A landscape with many valleys, sampled at points; each row gives a point and its height.
A ball rolls from a point to whichever of its 2 nearest points has the largest drop for the distance, and stops where none of them is lower. Distance is the straight distance between rows; heights are no part of it.
<308> height 463: [  1 -27  30  40  -1  -6  25 -40 -23  -9  19 -26  18  -8  -5 -27  -1  -3
  31  11  11]
<653> height 493: [  6 -17  -6   7 -24 -13 -14   8 -10  47   1   5  -1 -10  12  -9  -8 -22
  37   4  39]
<564> height 412: [ 11  14   6  23   9  -7 -21  -2 -14  -2  35 -11   2  31   9 -11   6 -40
  -5 -26  12]
<780> height 283: [-23  12   5 -10 -28  15   5  -6 -19  -7 -10  34  -1 -17 -22  36  -7  12
 -15  18 -12]
<538> height 549: [ 10   3   0   4 -14  27   5   4  26 -22 -20 -16  -9 -29  27  17 -10   2
   1  10 -16]
<506> height 341: [-13 -25   7   7  -4 -10  17 -16   3  19   9 -13  -9 -14   8 -23 -12  16
  33  25  17]
<659> height 629: [ 32   6 -27 -20  29   2 -30 -10  18  11   7   3  10  25   1   4  34  -7
  -3 -30   5]
<596> height 574: [-10  29 -34 -25  15  -6 -10  -5  19  18 -10   8   8 -14 -40  -7 -22   2
  22 -16  -2]
<591> height 318: [-50  17   9 -21  -8   8  18 -18 -27 -14 -12  -9 -12  -4 -28  -4  10  55
 -14  28 -19]
<330> height 357: [-25  12 -19  -4  24   4  -9 -11  31 -15  -4 -24   5 -28  -9   4 -14  22
   2 -24 -28]
<486> height 228: [ -4  -4   9  -9   3 -17  40   2  23 -12  13 -13 -15 -26 -13 -14  11  28
   5  22 -24]
<15> height 485: [  7  12  -6   6   1  15  -6 -19  -4   9  11 -17   2 -14  -5 -16 -11 -11
  28 -11  16]
<806> height 671: [ 43   9 -13 -24   1  32  -3 -10  -9   9 -14  10  14  19  13  -2   9  15
  11   2  25]
<500> height 489: [ 19   8  -7  15  -6  29   6  -2  32 -35   7 -37  -7 -22  14  -9  -7  -7
   6 -11  -3]
<767> height 303: [ -6  -4  24   8  -6  11  27  19 -21 -20 -28 -12  14  -7  -6 -16 -36  -4
  -2  16 -13]
<828> height 437: [  3 -11 -14 -24 -24   3 -12 -20  -2  41  -8   8   1 -25  11  -9 -11   9
  42   6  32]
<630> height 399: [ -2 -27  34  45 -15 -14  12 -19  -7 -14  21 -24   1 -34   4 -10   8 -12
  18  22 -12]
<661> height 210: [ -2 -22  -3  -2  21 -40   1   2  17  22   3  -4  12   1  12  -8 -14  -7
  -1  -9  -1]
<138> height 214: [-15  22  -4  -5 -29  19 -21  -2 -22  13 -23  19   7  -4  -6  18 -14 -11
  -4   7  -7]
<197> height 612: [-14 -10  20   5   8 -26  20   6 -24  -5  -1  25  15  13 -24  20 -12  -9
 -28  -4 -15]
<676> height 488: [  4  12  -8   6   4  -7 -35  57  14  17   2   3 -21  11  19  -7   3 -12
 -21 -21   5]
<525> height 242: [ -7  13  -8  25  19  -3 -10   1   8  -4  22  -1   7  23 -20  -2  -9 -32
 -16 -22   3]
<612> height 647: [ 37 -13  18   3 -24  -3   2  40 -11 -15  -9 -10  -5  -2  31  -1  -1 -25
   0   8 -12]
<168> height 200: [  0 -18  34  31 -32  20  18   5 -20  -4 -23   3   6 -22   9  -1 -15   3
  -1  28 -24]
<410> height 295: [-22   2  13   8  15  -2  22 -51  -7  -4  25   6   3  -3 -17  28  23  23
 -16   7   2]
<638> height 426: [ 16   9 -12 -18   4  -4  10  18   7 -10   5  18  -8  14  -6   3   3 -17
 -23   1   1]
<93> height 588: [ -1 -23   7  31 -26  -4 -20   6  -3  28 -12 -27   8   0  16 -22 -26 -19
  52  -5  43]
<178> height 332: [-24 -14  44  38 -11 -14  19  -2  -5 -10   0 -27 -12 -40  -6 -23  -7   9
   6  30 -27]
<792> height 297: [-17 -16  15  13  -8  11  35 -18 -13   7   7 -33 -18 -24 -18 -40   2  27
  34  25  11]
<392> height 263: [  8  -2   1 -27  15  -4  15 -31  -3  -2   4  10  10 -15  -9  12  13   7
  13 -10   1]
<487> height 692: [ 24  -5  -1  -5  -2  12  -4 -19  -5   1  10  10  -4  14  29  12   8  -6
   8  13  18]
<414> height 727: [ 31   2  -5  -3 -12  18 -20  56  -3  10   0   5 -14  25  43 -24   5  -5
  -3  12  26]
<11> height 547: [ 16 -26  10  20  -1 -14 -10   4 -11  13  11 -33  12  19  21 -25 -18 -27
  46  -4  33]
<240> height 418: [ 22 -18   7  11   7 -12  13 -10 -34  -4  13 -15  16  29   6 -34 -15 -12
  34   3  28]
<53> height 328: [ 17   5  21  22  -1  -1  47 -32 -30 -31  31   4  -5  -6 -23  11  27 -10
  -2  26  -3]
<848> height 343: [-14   6   4  19  15  10 -11 -53 -10   7  28   5   9   6  -5  27   1  11
 -14  -7   6]
<691> height 591: [-10  24 -33 -10  19   1 -29 -17  27  20  -3  19  20   9 -38   7   1   6
  -7 -25  -3]
<733> height 299: [-21   8 -19  -8   7  -1 -28  -5   2  -1 -24 -12  11 -16  -8  29 -12   6
  -2 -29 -23]
<685> height 306: [-33  19  -3 -31 -19  11  21 -16  -9 -13  -4  26 -10 -19 -22  23   3  47
 -15  36 -16]
<124> height 483: [ 30  16 -21 -15  16   1  -7  32  -7 -13   9 -10  -5  34   2 -13  19 -29
 -10 -18  16]
<469> height 411: [ -4  19 -23   6   7  26  -2 -12  22 -13   0 -28   0 -26 -20 -10 -12   7
  16 -22  -1]
<223> height 429: [-27   8 -26   1   3  -6 -25  37  42  -4 -12  18 -13  10  -3  18   7 -11
 -34 -28 -23]
<261> height 188: [ -5   0 -18  -5  27 -24   6  31   4  20   2  22  18  35 -25 -22 -11 -13
 -15  -5   5]
<144> height 638: [ -5 -20 -12   2  22   9  -8 -10  26  -2  21  26   8  26  13  34  20  26
 -26  -1   3]
<489> height 178: [-21  11  -7   1 -18   6 -25 -11 -21   1 -16  -2   7 -37 -15  12 -30  -6
   2  -4 -11]
<74> height 120: [ 13  -4 -11 -23  22 -42 -12  29  14  34  -3  18   6  23   3  -8  -1  -9
  -9 -15  10]
<902> height 379: [ -1   3  -9   0   1  10   7  28  -3 -14 -12   3   9   5   3   4 -20  -7
 -11   2 -11]
<207> height 751: [ 20   8 -18   3   9  25 -17  26  26  12  -4  -1  -9  29  34  -7  -5  -2
  -4  11  19]
<228> height 580: [  2  -6  17  -7 -17  18   6 -15   2 -24 -37 -27  -4 -42  23  -1 -16  16
  13   3 -24]
<238> height 541: [ -1 -13   7  -7  -4 -12 -33  48   5   4 -22 -11  -8   2  26  -5 -10 -28
 -17 -14  -3]
<878> height 407: [-38   8 -32  14  18  -5 -29  10  47   2  -1  32  -3  14 -21  35  23  -6
 -20 -24 -11]
<166> height 387: [  3 -12 -10 -16 -12  -7   1 -17  20  25  22  11  -8 -24  18  -8 -10  11
  25  29  12]
<724> height 231: [ 13  -5  14 -13 -11 -14  23 -24   0 -14   1  -1  -1 -37  10  24  26  13
  22   5 -22]
<167> height 313: [-13   5  34   3  -2  -8  42 -40 -24 -21  13 -16  -6 -12 -28   5  25  20
  -5  21  -8]
<32> height 694: [ 32   2   5  -7 -33   4 -13  49 -25   2   3   2 -17  14  36 -15  20 -24
   3  -5  10]
<681> height 208: [ 17   3   7 -25 -11 -20  39  -7  -1  -5   9   2  -8 -43  -6  -3   9   7
  16  24 -21]
<25> height 321: [-32  16  23   7 -16   7  41 -30 -29  -4  -9 -24 -21 -22 -33  -9  24  34
  -4  30 -24]
<874> height 438: [ 15 -18  14  11  -5  23  21   8 -12 -30  23  12  -5  27  12   7   5  -1
 -25  33   5]
<341> height 733: [ -6 -10  -1  -4  17 -14 -43  19  10   6  -8   1  -3  47  14   5  28   2
 -24 -42   4]
<519> height 610: [ -2  26 -37 -27   7   7 -29  -5  19   5  -6  21   5  12 -18  16  30 -12
 -11 -37   0]
<741> height 581: [  7  -2  15 -12 -11 -26 -15  36 -17  -2 -16   2 -10   1  21  13  13 -16
 -34 -27 -15]
<364> height 453: [-14  15  -6   4  -4   2 -28  57  37   4  -2  19 -23   0  18   8   0 -16
 -40  -9 -12]
<306> height 147: [  3  -8  22  -9 -34   0  13  -4 -21   4 -22   9   4 -30  10   8  -4  -4
   5  27 -12]
<321> height 716: [ 16 -14  12  -7   8 -13 -32   4  -3   7   4   4   2  25  32   4   9   0
  -9 -10   6]
<508> height 605: [ 28   1  17  -4 -17 -23   9  37  -9 -21  -3   6 -23  -2  21  17  22 -36
 -16 -10 -17]
<552> height 653: [  1   6  -5   2   1  20 -28   5 -10  16 -40 -18  15  19  32 -17 -23   6
   9 -10  12]
<257> height 628: [-35  -5  -6   1  26   8  13 -18  15  -8   8  39   3  29 -19  34  17  33
 -29   5  -7]
<449> height 247: [ 13  -8  -3 -16  26 -23  25   5 -25  -1  15  14  18  43 -22 -19  -9  -3
  -1   2  11]
<648> height 280: [-27  -7  36  31 -26  15  12  -9  -4  -1 -19 -18  -1 -39 -13  -6 -15  11
  18  17 -13]
<540> height 651: [ 37  -1 -30 -26  26  20  -5 -11  21  10  14  -2  12  21   6 -19   3   5
  18  -8  17]
<111> height 258: [-16   7  -5  -1  -5   6  30 -10   4  -9  13 -28 -28 -32 -27 -35   0  34
   8  37  -9]
<185> height 768: [  7  20 -25  -5   0  27 -45   6  29  17  -2  11   2  26  13  10 -10   7
 -15   6   8]
<524> height 621: [-30 -14  -3   9  18 -12  25   4   7 -19   1  35  -6  21 -15  38   5   3
 -35  -1  -9]
<259> height 372: [ 22  -6  22  14  -8  -3  35 -14  -8 -21  25   3  -1   8   4  -6   7  -8
   5  29  -4]
<739> height 584: [-33  26 -20 -19   6 -19   2 -15   9   7   0  -3 -10 -34 -35  -7  -7  15
  17   5  -7]
<831> height 312: [ 27  -2   5 -10   4 -17  27 -12 -47   1  24   3   2  12 -19 -21   0 -17
  20   5  20]
<152> height 652: [ 15   0 -23  -4  20   7 -27  -5  41  -2  14  10  -7  25  22  23  26  12
 -17 -25  15]
<652> height 546: [ -1  26 -24  -2  -6   8 -26   0   7  35 -10   4   5  -4 -10 -10 -17  -5
  14 -12  21]
<569> height 627: [ 24 -13  14  -2  25  17   2  -5  -6  -2 -30 -12  17  25  16 -14 -18  10
  11 -19  12]
<529> height 606: [ 14  -8  10 -20   3  15  17  -8 -15 -10 -28 -15  20 -13  14 -13 -13  20
  23  -6  -4]
<750> height 369: [-29  -3 -15  21  22 -11 -24   0  25  -3  11  29   2  26 -31  19   7 -25
 -36 -27   1]
<745> height 599: [ -8 -12  17  15 -15 -22  -8  14 -23 -11 -10   7   7   1   3  29   3 -14
 -37 -16 -14]

For each start below, name the point where the ball stops.
<144> | <741>
<238> | <525>
<308> | <306>
<529> | <489>
<11> | <74>
<552> | <489>
<207> | <741>
<166> | <681>
<321> | <596>
<341> | <596>
